A landscape with many valleys, sampled at points; each row gives a point and its height.
From any point a ball rolls to the lowest of the 5 points nearest to it. It stops when none of these is lower. Distance is the straight distance between rows; heights are no part of it.
budo height 7.17: [ 24 -12  14  -8  17 -50  16 -28 -10  -1 -21  -8   0  -5  35  -9  -5 -12
  35  20   9   6  -7 -17 -33 -37 -11  10  20 -30   5  48   7   9 -31   5
  36  -4   6   4  27]
tume height 4.01: [-43  27 -22 -41  13  14  -4 -13  20 -38  30 -54 -21  24  61  39  27  57
  54 -36  17  -9 -39  -6 -57  23 -17  47  10 -40 -29   2  25 -20 -13  47
  -5  30   7 -34 -23]
siku height 7.01: [  4 -15  25 -26   8 -24  11  -9   6   3 -16  17  -6  -6 -16  11  -2  15
  30 -14  16  13  -4 -19 -18 -36  -2  -8  35 -15  -8  33  21  17 -20   3
  45   7   2  -5   8]
Gako height 5.67: [-26  31 -24  -4   0 -42  -5 -36 -10 -31  19 -22   4 -26  28  36  29  37
  32 -14  13 -28   0  13 -16  33 -29  16  17 -21 -23  40   4  12 -12   9
   4  20  25  -3 -17]
zofam height 5.86: [-34 -27 -37  20   8  37   7 -52  19  -3  23 -18 -14 -26   7 -27  47  17
 -41 -27  33  -1  29 -35  12 -25  -7  -3  13  19 -18 -20   0 -21  -4  -4
 -57  24   0 -33 -12]
mev height 5.15: [-41   6 -25   4   6 -14  -4 -44  -1 -28   6 -11   0 -30   6  27  21  49
  13 -50  14 -15   3 -30  12  24 -27  31  32   7 -14  19  27   1 -13   1
   9  25  14   1 -28]
gobur height 2.76: [-13  29 -18 -17   0  45  -2 -60   6 -18   6 -24 -33 -11  14  14  48  73
  -2 -47  24   8 -28 -33   2  19 -28  38 -15  18   4  -4   9 -26   2   7
 -31  25  -3 -31 -33]
depe height 2.51: [-70  -2 -26   0 -10  74  30 -37  47 -10  -4 -38 -10  -4  51 -12  41  84
 -29 -40  25 -19 -32 -22 -27  24 -24  23 -27   9 -19 -43 -11 -22 -32  22
 -37  25 -33 -85 -41]
Gireg height 3.82: [ 29  24  55  24 -26 -51  -7  22 -42  39 -19  37  -1  -8 -67 -19 -57 -43
  -8  29 -35  35  42  17  43   0 -13 -11  -1 -23  33 -18   8  26  -2 -39
  34  -4  -2  68  16]
Tafa height 4.74: [-21  25 -30  -4   8  -3 -17 -47  -6 -23   9 -11  -6 -21  12  29  21  59
  15 -53  20  -7 -22 -19  -1  33 -14  30  24  28  -7  11  20   5   0   9
 -14  31  19 -13 -37]
sef height 5.20: [ 16  32   9   0  10   2   1  45  -5  38  29  10  19   6 -67  25 -19 -31
 -13   1 -36  32   1 -12  18  13  -9 -22  11 -13  25 -20   9  24  25 -32
  -3  25 -40  19  -3]
Ges height 7.59: [-16 -66 -35   5  34  64   3 -59  39 -39 -17 -33  25  22  26 -36  44  20
  -6 -36  50  12 -11  11   5 -14 -19 -30 -36  24  -4  -4   1 -27  40  11
 -51   4  10 -50 -23]
Nik height 5.72: [-41 -49 -19   2   6  60 -12   8  -7 -34  10  43  19  44   3 -29   8   1
 -45 -23  34  -9   8  23  14 -22   3 -30 -49  30 -37 -50 -38  18  10  -1
 -19 -24  -1 -13  -4]
paba height 5.36: [-38  33 -36  -8   6 -13 -20 -32   5 -40  15 -16  -6 -14  21  37  27  51
  30 -52  14  -8 -16 -22 -11  30 -15  43  17  -5 -13  20  13  -4  -9  17
  -4  42  18  -2 -22]
kipal height 5.95: [ 23  28  -1 -14  -8 -12   1  42 -12  26  32   1  34  -2 -61  12 -29 -22
  -4  15 -25  41   2  -8  11   0 -23 -23  -8 -22  23 -13   4  38  21 -26
  13  17 -25  32  -6]
nufa height 4.00: [ 27  14  -8  14  26  -3   4  55  -7  46   5   7  21  20 -70  -6 -31 -21
 -23  26 -34  39  29  -4  54  14  10 -31  25   5  11 -42   0   0  43 -55
 -27  -4  19  29  21]
Zif height 7.03: [ 66  28  22 -16 -12 -42 -33  16 -46  33  13  37   2  -5 -68   4 -42 -44
  24  25 -27  33  22  18  17  -5 -10   3 -18 -19  11   8  -2  23  14 -10
  38  11  10  67  -6]
setiz height 5.19: [ 61  34  41  28 -45 -62 -13  41 -42  37 -12  36  -7   8 -28  22 -15 -81
  17  69 -44 -36  32  57  -4  12  27  19  -6  -4  17  40   9  -9  -5 -16
  44 -17 -21  87  38]
dos height 6.30: [-17  36 -23  10   9 -28  -9 -30   3 -52  22 -19   9 -11  41  34  24  36
  56 -19  -4 -24 -12  15 -33  37 -26  39  11 -15 -18  36   6   1 -18  24
  16  23  29 -16 -15]
gipo height 3.43: [-74  -3 -12 -27  31  26   2 -28  43 -39  28 -69 -52   5  87  22  28  68
  20 -49  29 -28 -42   9 -40   3  -8  64  -5 -45 -48  -1  37 -12 -53  52
   9  41 -17 -32 -15]
foli height 5.76: [-34 -27 -17  18  16  29  -3 -10  16  -5  10   5  -6 -13   1 -22  29  28
 -63  -2  13 -14  21 -33  17 -23   6 -25  13  15 -24 -31   2  -6 -28   8
 -31   5   2  -7  -7]
Lapu height 5.09: [  3 -15 -12  37  20  15  13  52  23   3   1  22  18  48 -40  -4 -22 -30
 -39  -4   8   2  -1   6  29  13  15   6   1   6  27 -51   1 -20  28 -52
 -22 -12 -20 -13  10]
padus height 4.62: [ 48  24  12  11   4 -14  -7  27 -13  51  15  15  22  19 -76 -11 -11 -16
 -16  30 -39  41  10  -4  32   3  -9 -31  12 -18  25 -34 -14  22  38 -54
  -2  22   9  34   7]
Kugo height 5.45: [-34  31   8 -26  13   6 -17 -29  27 -53  32 -80 -36 -19  93  48   5  17
  82 -13  -2 -48 -51  14 -56 -42 -29  23  -6 -46 -22   5 -15  -2  20  66
  20   6  24 -53 -40]
lafu height 6.50: [ 50   9  18 -17 -40 -24  -9  18 -27   2  30 -10  -5 -25  46  -4 -32 -66
  22  58 -26  -4  24 -30 -27 -34  29  26   3   1  -4  49   6  -5  -4  28
  12 -21  -7  45  26]
rifem height 5.66: [ 16  10   8  -4  -6   9   4  47   2  37   6   8  19 -15 -60   6 -10 -34
 -13  -5 -14  20  15 -14  -2   7 -19 -11  12 -23  17 -10   8  26  -2 -17
  18  34 -50  -6 -11]
Tupef height 6.92: [ 39  11  17   2 -30 -30  13  -3 -24  -9   2 -10 -17 -17  52 -15 -36 -67
  42  30  -8 -11  11 -23 -28 -24  15  21  -2  -7  20  51   1 -20 -25   5
  20 -18  -6  36  34]
Rim height 6.79: [ 64  -1  -1 -32 -15 -41 -30  30 -33  26  30   5   6 -10 -26 -10 -41 -61
  22  26  -9  20  26   7  -9   0  12  20 -17 -20  -9  47 -13  21 -10  14
  27   0  -7  72  10]
fet height 6.22: [  0  -5  16 -27  19 -42  15 -26  -6  -8 -22 -22  11  -6   8  34   3  20
  25   4  28   1  -5 -14 -16 -11   2  -4  15 -18 -10  37  20  17 -35  15
  39 -13  16   7   8]
geg height 6.81: [  2 -22   6   8  -1  12  11  31  30  12   6  59   4  41 -29   2  19  18
 -29  -5  -5   8 -22  -1   5 -31  11 -37  17  10  10 -31 -11  -4 -28 -11
   0   4  -7 -25 -11]
san height 4.48: [-40  11  -1  -9  26  16 -19 -37  23 -58  28 -93 -30 -33 105  51  16   8
  86   2  17 -61 -52   0 -58 -43 -38  24   7 -36 -17  -4   3 -10  -8  62
  17  -7   5 -40 -35]
Fadab height 5.90: [  3   2  10 -18  14 -41   8 -26   3 -14 -13 -28   6  -5  23  37   0  31
  23  13  24 -13  -7  -7 -13   8  -1  -4  25  -4 -22  37  23  18 -27   9
  37 -28  14   3  -6]
puzuz height 7.50: [ -9  41 -15  12 -19 -26  -7 -25   0 -43  24 -33 -10 -32  53  19  17  22
  73   6 -19 -36 -17  29 -47  12 -24  28  -4 -42 -33  39 -12   5  -2  37
   3  18  33 -31 -19]
zukug height 3.59: [ 12  10  32  27 -24 -49  14  65 -36  52 -46  32  24  -3 -72 -47 -60 -23
 -36  58 -38  55  66   8  29   6  27 -57  32 -10  40 -29  36  24 -20 -31
  30 -14  13  28  48]
Musaz height 6.29: [ -1   9  -1 -26  -2 -47  22 -31 -21 -23  -5 -33   6  -7  31  18  11  20
  40  15   6 -27  -7   4  -9  18 -19   3   6  -3 -22  35  15  36 -43  22
  13 -19  16  14 -16]
Dis height 5.29: [ 75  28  50  10 -47 -54 -14  49 -27  36  -7  49 -21 -19  -1  33 -13 -90
  14  66 -55 -35  32  46  -1  -1  38  18 -10  19  13  66 -14  -5   8  -3
  44 -15 -15  69  35]
zin height 3.37: [ 23  30  39  31 -27 -39   5  18 -34  55 -20  26  12   2 -68 -25 -25 -27
  -6  28 -40  39  45  12  56  -4   0 -22  10 -20  23 -26  15  35   6 -38
  24  12  20  43  36]
tir height 5.27: [ 10 -30   5  31  18  43  17  28  -8  -2 -24  21   1  55 -37 -12 -53 -16
 -36  -8 -11   0  -5  11  42  24  29  -2 -23  14  17 -32  -7   5  60 -38
 -50 -40 -24   3  21]
Fodup height 5.54: [-46 -47 -41  26  27  46  -5 -33  24 -15   8  -5   6  -9  15 -44  21  13
 -43 -15  35 -14  21 -24   9 -15  18 -25  -9  17 -37 -40 -17  -6  -6  -2
 -43  19  12 -24  -5]
nefo height 4.51: [ 21  12 -19   9  12  10   4  51  14  33   6   8  25  35 -56  -1 -29 -45
 -32  15 -20  12   2  -9  10  15   2 -27  15 -11  23 -33   5  -2  19 -45
 -22   4 -33   2  12]
gufi height 6.06: [ 65  22  36 -26 -44 -30 -21  47 -32   7  33  19 -30 -27  40  18 -33 -66
  18  62 -49  -5  23   5 -18 -44  36  19   1  27  -4  46  -7 -14  25  29
  36 -33  -9  54  22]
pami height 7.47: [ 54   4   9 -31 -17 -48 -50  30 -40  28  24  38   3  -2 -49   8 -25 -46
  17  19 -21  27  27  15  -9   0   1  16 -22 -18  -7  25 -20  24  -5  -1
  43   9  -8  72   7]
lik height 6.61: [ 43  23  23 -15 -36 -18  -5   3 -23  -8   2 -12 -29 -54  61  -1 -39 -73
  33  39 -30 -24  13 -30 -12 -32  23  26  -3  23  22  45  -3 -24  10   2
  26 -27  -9  44  29]
Sirar height 6.80: [ -6  25  11  -6  -2 -40  17 -15 -13 -25  11 -34  17 -26  54  31   8  17
  37  20  -6 -54 -10   0 -21  23 -36  40  -3 -14 -14  39   0  25 -34  17
  14 -25  29   5 -19]
nete height 7.06: [ -2  -6  19  -9  -7  10   9  20  20  13 -11  23 -11   5 -28   6  21  14
 -10 -28  -1  19 -15 -13 -12 -37  -5 -29  38 -10  12  11   6   2 -29  -2
  31  26 -29 -16   5]
Rala height 5.08: [ 55  37  35  11 -13 -72 -15  18 -36  41 -39  39   4  26 -42  12 -61 -73
  -5  45 -34 -10  50  43  18  23  27   9  -9 -20  36  24  26  -4  -3 -11
  57 -26 -18 102  40]
vove height 4.57: [-21  11 -24 -11   4  45  12 -56  20   3  10 -22 -21 -15  32  -5  43  52
  -7 -51  20   9 -16 -25  13   3 -31  20  -9  31  16  -9  19 -19   8   3
 -52  34   7 -38 -32]
tovo height 6.28: [ -4 -32 -18  13  -1  44  -2  21  23  -4  20  61  -1  41 -23 -13  10  17
 -42  -5  33   6 -12  11  14 -32  18 -24   4  23   7 -38 -23 -24  -9   2
 -15 -16   4 -30   4]
bovol height 0.63: [-68  -3 -16 -38 -14  59   3 -34  33 -10  15 -37 -20  -7  31  11  37  85
 -29 -63  26  -3 -36 -20 -19  33 -31  37 -25  11  -6 -38  10 -14 -38  43
 -25  17 -21 -61 -40]
Sisip height 2.56: [-12 -59 -32  12  39  57   9 -54  28  -9 -15 -22   8 -17  18 -41  49   6
 -26 -32  59   9  -5  -9   2 -12  -2 -15 -38  33 -12 -24  -8 -45  30  -4
 -58   4  23 -36 -15]
guror height 6.17: [-21 -39 -17   8   4  50 -13  14   8   5   8  51  -8  40  -7 -28  -4  -1
 -52  12  27  -4 -19  15  17 -18  17 -33 -15  14 -20 -55 -51  -9 -16  -8
  -5 -18   9 -29  -6]
kamo height 3.50: [-32   3 -14 -28   7  71  19 -45  25  -9   5 -34  -8  -4  40  -2  45  72
 -26 -42  31  15 -37 -28  -6  24 -38  17 -36  17   8 -28   4 -19  -9  22
 -46  24 -12 -61 -41]
nozi height 5.62: [ 49  22  17  -2 -13 -14 -14  27 -40  39  20  17   8 -12 -78  -2 -24 -19
  -7  19 -28  44  20  12  36  -7 -21  -9  -8 -18  15 -20   0  33  14 -33
  21   2   2  47  -1]
Tes height 3.97: [ 22  30  70   1 -36 -51  10  43 -44  57 -37  33 -10  -9 -67 -33 -66 -36
 -15  45 -45  43  63   5  29   3   6 -18  -8 -27  50  -9  38  40 -10 -33
  34 -12  -5  71  32]
noga height 5.89: [-11 -12 -32  26  11  45  12 -53  30  -3  14 -16 -14 -18  25 -26  42  31
 -36 -29  29  -8   2 -30  13  -4  -6 -15   2  22   5 -22   2 -24   8  -6
 -54  27  14 -36 -19]
Vaz height 4.02: [ -2 -19  15  28  15 -13 -12  65 -23  18 -41  48  24  -2 -67 -48 -25 -35
 -16  16 -38  41  40  22  67  10  44 -43  39  27  15 -38 -19  18  52 -52
   4 -25  26  16  71]
lok height 4.77: [ 48  17  33  16 -34 -53 -24  11 -53  33 -18  45  -9   8 -55   0 -47 -51
  23  42 -18   4  37  39  28  13  14   4  -8 -15  16  11   8   1  -8 -10
  49  -5  -2  90  28]
dov height 2.53: [-46 -62 -32  30  35  58   2 -52  31 -30  -9 -11   7   9  25 -49  39  -2
 -17 -35  35   4   4   6   0 -19  -4 -14 -34  25 -11 -22 -18 -24  48 -13
 -40   9  35 -50  -9]
Piza height 6.12: [-12 -13  11  -8  -1   7  26   7  20   5   4  25 -12  -5 -17   7  25  35
 -40 -11   5   3   2 -24  -9 -39   7 -43  15   1  -4 -21   7  20 -28  19
  14  11 -14 -12  -3]
pon height 6.69: [  1 -16   3  22  -5  19   9  41  39  20   5  49  -1  20 -33  12  26   7
 -31 -10  -7   9  -9  -5 -11 -29   4 -32  17  -3  18 -20   3  -9 -31 -20
   4  26 -22 -27 -10]
Borem height 5.75: [ -7   4   2 -23  25 -36  11 -44   9  -5 -12 -18   6 -18  -5  29   9  43
  -5 -14  35   3  -1 -18  -3 -11 -25 -14  29  -7  -9  27  13  20 -24  28
  33 -10   2  16 -11]
vuru height 5.28: [ 12 -33   9  12  22  46   7  39   0   1 -34  20  13  53 -32 -11 -50 -27
 -48  -1 -26   9   5   4  43  21  38 -16  -2  21  14 -29 -12  20  75 -39
 -69 -51  -7   6  32]
bon height 5.88: [-42  -1 -17  12   5  17   5 -48  21  -8  21  -8 -20 -29  -1 -11  31  26
 -54 -35  14  -7   8 -35  17 -13   9 -20  15  18 -11 -29  16 -11 -11  -6
 -28  22   5  -9 -25]
nuva height 2.69: [ 23  20  42  40 -11 -34   3  40 -20  52 -13  33  19  -9 -67 -26 -31 -20
  -9  47 -49  40  50   9  51  -7  10 -41  31 -17  23 -23  14  29   8 -60
  13   6  13  46  35]
zam height 4.84: [-68 -23 -41  12   4  67  37 -40  41 -15  -8 -53  36  10  61 -16  42  53
 -26 -20  51  -4 -30  -5  -2  46 -21  -2 -38  20  -7 -30 -24 -45 -17  26
 -50   2 -11 -98 -60]
sava height 3.41: [ 13  11  21  33  -1 -39  -4  54 -11  36 -28  26  35  -8 -62 -41 -32 -28
  -6  21 -33  52  43   2  48  16  36 -48  52   6  24 -44 -24  27  23 -45
  10   0  27  17  41]
Nok height 5.43: [-22  34 -41 -24  14  -4 -21 -13  17 -34  23 -28 -20  10  57  27  31  61
  53 -35  17  -4 -27   2 -45  19 -20  57  13 -28 -24  19  17 -13  -2  46
 -17  42  27 -32 -18]
tig height 4.97: [-60 -60 -26  27  24  60   0 -34   9 -38   7   9  19  -1  23 -54  11 -18
 -35 -29  36 -10   6   0  11 -25   3 -19 -47  12 -31 -39 -30 -10  36   0
 -46 -13  25 -37  -9]
Zazu height 4.90: [  3 -18   0  22  22  36   8  34  13  12 -12  18  14  46 -51  -5 -44 -27
 -33  -6  -5 -11   6   6  41  23  26  -4 -13  16  16 -33  -1  -4  56 -48
 -51 -34  -5  -3  20]
vuraz height 6.26: [-84 -34 -38  32  14  65   8 -64  40 -45 -18 -49  38  24  46 -25  46  61
 -23 -19  72   2 -38  12 -13  38 -29  -9 -33  39 -23 -11 -28 -53   6  19
 -36  -6  -9 -83 -49]
kobot height 8.01: [ 30 -27  17 -14 -15 -57   5  -8   4   9  -8  -2   8  -9   8  -3 -11 -23
  53   1  22  17   7 -15 -30 -25   0  12  11 -36   6  36  12  -4 -31   7
  31   8  -5  19  31]
pibar height 5.56: [ 89  22  21   3 -31 -46 -23  39 -38  21  10  33 -17  -6  -7  19 -23 -61
  38  50 -40 -11  32  35 -21 -10  36  19  -3   5  -7  48 -15  -9   5   5
  29 -14   0  70  10]
Nam height 6.68: [ -1 -13 -41  10  24  57  29 -57  31   2   2 -26   1  -6  24 -19  53  43
 -28 -16  37  12 -22 -29   6 -13 -22  -4 -15  25  -1 -12   6 -37   8  -2
 -61  20   6 -54 -37]
tilug height 6.31: [-16 -45 -13  21   8  38  -8  20  11 -14   8  64 -10  61 -24 -25   0  11
 -38 -14  29   3 -27  23  26  -7   9 -22 -29  12  -1 -61 -35 -12   0  -3
 -16 -23   3 -27   7]
remot height 8.87: [ 22  -7  -5 -20 -23 -33  -3  33 -14  21   6   0   3  -5 -28  -6 -35 -40
  18  -5   6  29  14 -18 -26 -11 -19  10  -5 -44  11  25  12  20  -6  10
  35  20 -41  19  11]
dem height 7.76: [ 32  -2  -6 -30 -12 -18 -15  38 -26  40  31  10  -1 -14 -63  16 -49 -40
  20  -8  -8  25  16  -2  -6  -6 -18   1 -15 -32   1   7  10  33  16   1
  19  14 -32  41  -8]
zev height 6.90: [ 47   0  11 -21 -33 -20 -30  19 -14   7  33  -4  -4 -12  15   5 -42 -62
  28  22 -17   9  26 -15 -41 -10  34  23  -8 -22  -2  56   3  -1 -18  25
  10  -5 -24  41  31]
pitap height 5.87: [ 13 -30 -21  41  -4  17   4  36  24  14  10  53  11  52 -37 -13   0 -16
 -41   3   3   3  -7   8   7  15  15 -11  10  11  19 -33  -6 -23 -12 -19
  -6   6 -23 -25   2]
setis height 5.73: [  6 -10  -5  12 -10  22   4  49  30  26   2  33   4  31 -44   3   9 -15
 -24 -13 -10   1 -25  -1  -4  -3   8 -24  20 -20  28 -33  -3 -22 -13 -28
   2  30 -39 -19 -10]
Memu height 5.06: [ 20 -32  23  37 -21 -15   5 111 -50   5 -54  65  27  -3 -62 -51 -19 -41
 -41  24 -23  41  43   4  54  14  56 -59  17  53  12 -23 -24  43  45 -36
  -6 -49  -8   1  65]
vuzag height 5.61: [ 86  21  20 -11 -18 -51 -37  25 -44  33   8  44 -18   6 -32   5 -28 -54
  28  44 -30  12  32  27  -8  -5  33  29  -4 -15  -5  33 -21   6  -6  14
  35 -12   4  93  27]
budu height 5.16: [ 62  42  49  -3 -18 -60  -8  48 -48  47 -34  36 -18  18 -18  36 -35 -82
   5  68 -43 -32  47  54  -1  22  32  10 -20  -9  23  36  26  -5 -14 -15
  52 -15 -24  96  45]
feze height 5.50: [ 17 -28  21  15   1  20   2  52 -20  -2 -43  47  19  30 -43 -42 -13 -38
 -23  16 -57  38  21   8  63   5  45 -24  28  42   5 -19 -12  33  74 -59
 -49 -43  17  11  60]
buki height 7.14: [ 38  27  32 -15 -31 -25   0 -11 -19  -5 -12 -12 -36 -28  67  -6 -35 -62
  52  40 -21 -42 -25 -22 -19 -31  -5  36  -4  27  30  34   4 -27  -7  -5
  37 -25  -7  21  36]
pid height 5.24: [ 58  40  52   5 -30 -65  -7  62 -42  59 -24  35 -12 -26   0  48 -28 -93
   3  66 -66 -54  23  52 -13  -3  39   6 -25   7  32  41  -3  -4  14  -7
  43 -32 -31  69  37]
Fuvu height 3.55: [-65   5 -12 -31  21  12  11 -25  41 -46  35 -68 -29   9  76  35  28  60
  38 -37  23 -26 -35  -1 -55   8   0  40   3 -55 -39   5  28  -6 -47  58
  -3  38  -2 -50 -18]
Ramom height 4.39: [-28  32 -24 -37  12  25 -22 -31  23 -23  29 -31 -20  -3  24  26  34  66
  24 -63  16  -4 -35 -19 -28  36 -18  38   6  -3 -13  14  19 -13   5  24
 -16  32  12 -28 -28]
ziko height 3.87: [-57   2  -7   2  27  20  -1 -39  34 -59  35 -82 -31 -23  97  46  45  28
  47 -27  26 -56 -46   7 -48 -20 -19  50  12 -50 -24   6  34  -8 -36  54
  25  20 -11 -46 -17]
bipu height 7.11: [ 27  16  17 -21  -8 -31   9 -25 -19 -21 -11 -36  -6  -9  54  20   8   1
  51  38  -4 -44 -28  -3 -20  -5 -17  19  -3  -4   4  34  -9   7 -29  10
  21 -49  17  15   1]
pafo height 4.96: [ 19 -26  22  25 -14   8 -15  66 -22  -1 -41  74  10  10 -49 -38 -20 -37
 -19   7 -37  40  37   2  57   4  39 -40  29  41  18 -26 -21  42  59 -42
  -4 -42 -12   3  70]
kinur height 6.42: [ 12  10  -4 -27   8 -53  24 -29 -14 -17  -6 -24   7  -6  46  23   7   9
  36  29  11 -21 -16   6 -19  12 -13   2  -1 -21  -6  50  -2  19 -42  13
  27 -25  23  -2   1]
Viki height 5.84: [-27  -1   0   8  11  22   7 -20  22 -13   9   1 -20 -32   0  -8  22  41
 -53 -25  12 -16   9 -37  15 -15  -4 -41  29  13 -26   1  11   1 -20   8
 -17  25 -13   7 -20]
kov height 4.38: [ 12  -5  -9  -2  40  12   8  39   0  30 -14  12  25  40 -51  -2 -39 -20
 -29  13 -30  27  15  -5  42  11  45 -23  13  16  13 -32  -9   6  58 -40
 -31 -39  11   6  26]
felav height 8.65: [-42 -54 -28   4  42  62  15 -64  29 -28 -28 -62  33  17  33 -15  18  26
 -22 -37  54   1 -36  16  -5  15 -30 -33 -49  26 -12  -3 -17 -26  31  29
 -50 -15  15 -65 -43]
gevu height 2.12: [-62   5 -35 -52   6  49   1 -27  24 -21  12 -40 -26   0  24  11  23  76
   9 -68  24  -9 -47 -22 -31  27 -26  38 -19  -5 -15 -10  16 -16 -23  38
 -21  24 -20 -50 -33]
sogo height 2.74: [-65  11 -19 -41  14  37 -13 -27  39 -26  38 -45 -35  16  42  23  30  81
  33 -63  37   0 -41 -17 -40  21  -5  52  -1 -21 -36  -1  26  -7 -25  31
  -2  33 -16 -42 -24]
rigo height 5.74: [  6 -41  -2  44   7  38  17  30   5   1 -29  43   1  70 -35 -14 -33  -3
 -24  -1  14  -9 -19  28  31   4  19   2 -27  18  22 -45 -22 -18  30 -28
 -23 -11  -4 -25   9]
mis height 7.73: [-15  39  -6 -15 -15  -5 -19 -24   7 -56  39 -51 -27  -5  69  28  20  24
  71  -2 -15 -19 -39  15 -57 -23 -32  30  17 -48 -20  24   0   0   8  42
  -2  23  37 -33 -17]
labe height 7.19: [-11  36  -7   1 -32 -44  13 -28 -11 -38   8 -40   0 -47  54  26   6   9
  51  23 -36 -69 -16  16 -30  22 -33  37  -9 -17 -27  38 -23   8 -20  37
   3 -13  25  -4 -30]
Pes height 4.36: [  9   7   6   5  44   2 -10  47   6  34 -14  28  25  34 -53  -5 -31 -15
 -20  25 -28  40   6   5  48  10  27 -45  17  10  32 -39 -17  11  61 -49
 -24 -25  33   7  44]
Kezov height 4.94: [-50  -9 -44  -8  16  72  38 -57  44   1  -1 -41  22  13  46  -6  46  81
 -20 -30  46  10 -30 -20 -14  35 -27   3 -38  27  -2 -29 -12 -34 -18  21
 -48   8 -11 -76 -52]
taz height 3.42: [ 14  26  50  25 -29 -53  13  59 -34  56 -42  35   6  -9 -70 -36 -51 -25
 -18  47 -42  41  54  11  40   1   7 -37   4 -20  38 -31  32  32 -13 -43
  29 -15  10  44  24]
ruman height 3.71: [-36  19 -25 -49   5  43   1 -44  11 -30  12 -25 -30  -1  23  22  27  87
  14 -60  19  13 -39 -19 -23  15 -23  41  -6   4   0  -3  18  -7   1  15
 -25  31  -2 -40 -32]
sogul height 5.68: [-33   0  10 -14  12  -2  12 -28  15  -9   1  -3  -7 -32  -8  27  13  34
 -32 -30  15  -6   0 -30  11 -34 -10 -39  43  15 -28  17  16  24 -19   7
  11  15  -5   1 -12]
serol height 6.23: [-25  41 -19  19  -9 -40   5 -25 -11 -35  20 -18   4 -24  44  28  19  19
  42   0  -4 -34 -15  13 -42  33 -19  43   7 -27 -32  35  -2  10 -20  15
   2  25  22 -13 -12]
gasiv height 7.35: [  7 -19  18 -10  -3  -5  18  25   9  17  -6  21   9 -18 -37  -2  12  -6
  11 -21  -6  21 -11  -9 -13 -40 -28 -19  28 -24  14  24  17  24  -5  -6
  46  30 -39 -16  17]
fika height 6.39: [-35 -86 -32   4  29  69  11 -54  26 -46 -28 -12  28  24  22 -51  34  -9
 -19 -32  52   5 -13  20   2 -19   3  -7 -39  17 -30 -18 -22  -6  48  -3
 -37 -11   7 -43 -26]
relup height 4.11: [ 17  -4  19  23  -5 -37   5 100 -30  35 -49  39  29   5 -61 -60 -39 -41
 -34  39 -19  47  38  12  35  12  45 -59  45  21  24 -32  -9  31  16 -43
   7 -39   6  16  51]
fenu height 7.65: [-48 -72 -30  20  33  77   8 -84  33 -72 -42 -66  44  28  28 -26  33  34
 -26 -47  51  -1 -37  10  22   4  -3 -24 -43  30 -12  -9 -27 -15  19  29
 -28 -32  -5 -73 -69]
dib height 5.46: [-34   0  -6 -18  30 -34  -5 -31   7 -17  -1 -18   5 -24   3  16  11  42
  -8 -28  25  -6 -11 -28   6  -1  -7  -4  50  -3 -21  28   8  14 -23   6
  24  11  -1  -2  -8]
Vum height 5.85: [ 64  14  17  -2 -29 -49 -44  10 -50  31  10  47 -12   2 -54   5 -17 -46
  29  24 -22  18  35  23   3  10   1  27 -24 -17   8  17  -3   9  -8  -2
  51  -7   9  80   4]
modo height 5.38: [ 63  30  51  -1 -45 -49 -12  69 -22  48 -12  50 -19 -33   3  29 -25 -82
   6  58 -50 -57  16  52  -9 -17  35   7  -2  29  19  53  -7 -15  19  -5
  62 -14 -13  59  32]
gafe height 7.16: [-49 -52 -38   2  31  54  12 -62  28 -29 -21 -58  51  26  41 -21  24  42
 -10 -19  62  -3 -41   0   0  27 -17 -17 -29  32 -17 -19 -30 -49   8  33
 -42 -20   4 -69 -60]
Mizo height 5.55: [ 81  20  48  -3 -53 -46 -17  56 -29  28   9  40 -22 -46  14  23 -24 -65
   2  54 -64 -36  21  32  -4 -30  38  12 -15  26   5  51 -23 -11  22   3
  45 -21   0  50  30]
kebuk height 6.77: [-10  -8 -24  -9  23  54  17 -61  31   4  -3 -29   4  13  46 -33  54  62
 -25 -16  35  -3 -18 -26 -15  12 -21   4 -23  30  17 -30  -9 -32 -10  19
 -69   6   6 -56 -34]
mem height 5.77: [-34 -29 -22  12   5  33  -5  -4  26  -7  22  20  -9 -10  -1 -22  17  24
 -63 -10  16  -1   8  -8   4 -28  21 -46   6  18 -32 -38 -21 -17 -30  16
 -36   0  16 -17  -3]
ver height 5.35: [-31  27 -19  -5  11 -49   3 -43 -12 -20   9 -36  15 -27  15  34  23  44
   8 -21  13 -24   4  -7  -4  34 -17  24  21   5 -14  34   7  13 -25   1
  10  20   8   9 -14]
nud height 7.77: [ 37  20  28 -24 -18 -18   8 -34 -12  -1 -23 -15 -26 -22  56  -5  -4 -35
  50  57 -13 -40 -30  -7 -22 -19 -23  32 -11  11  23  45   8 -16 -31  -2
  29 -40  20  18  19]

For each start below, name the point where the ball stops.
Viki => gobur
paba => bovol
buki => nuva
tovo => dov
Nok => bovol
rigo => nuva
geg => nuva
pibar => nuva
kobot => gobur
nete => gobur
bipu => gobur
mis => bovol
bon => dov
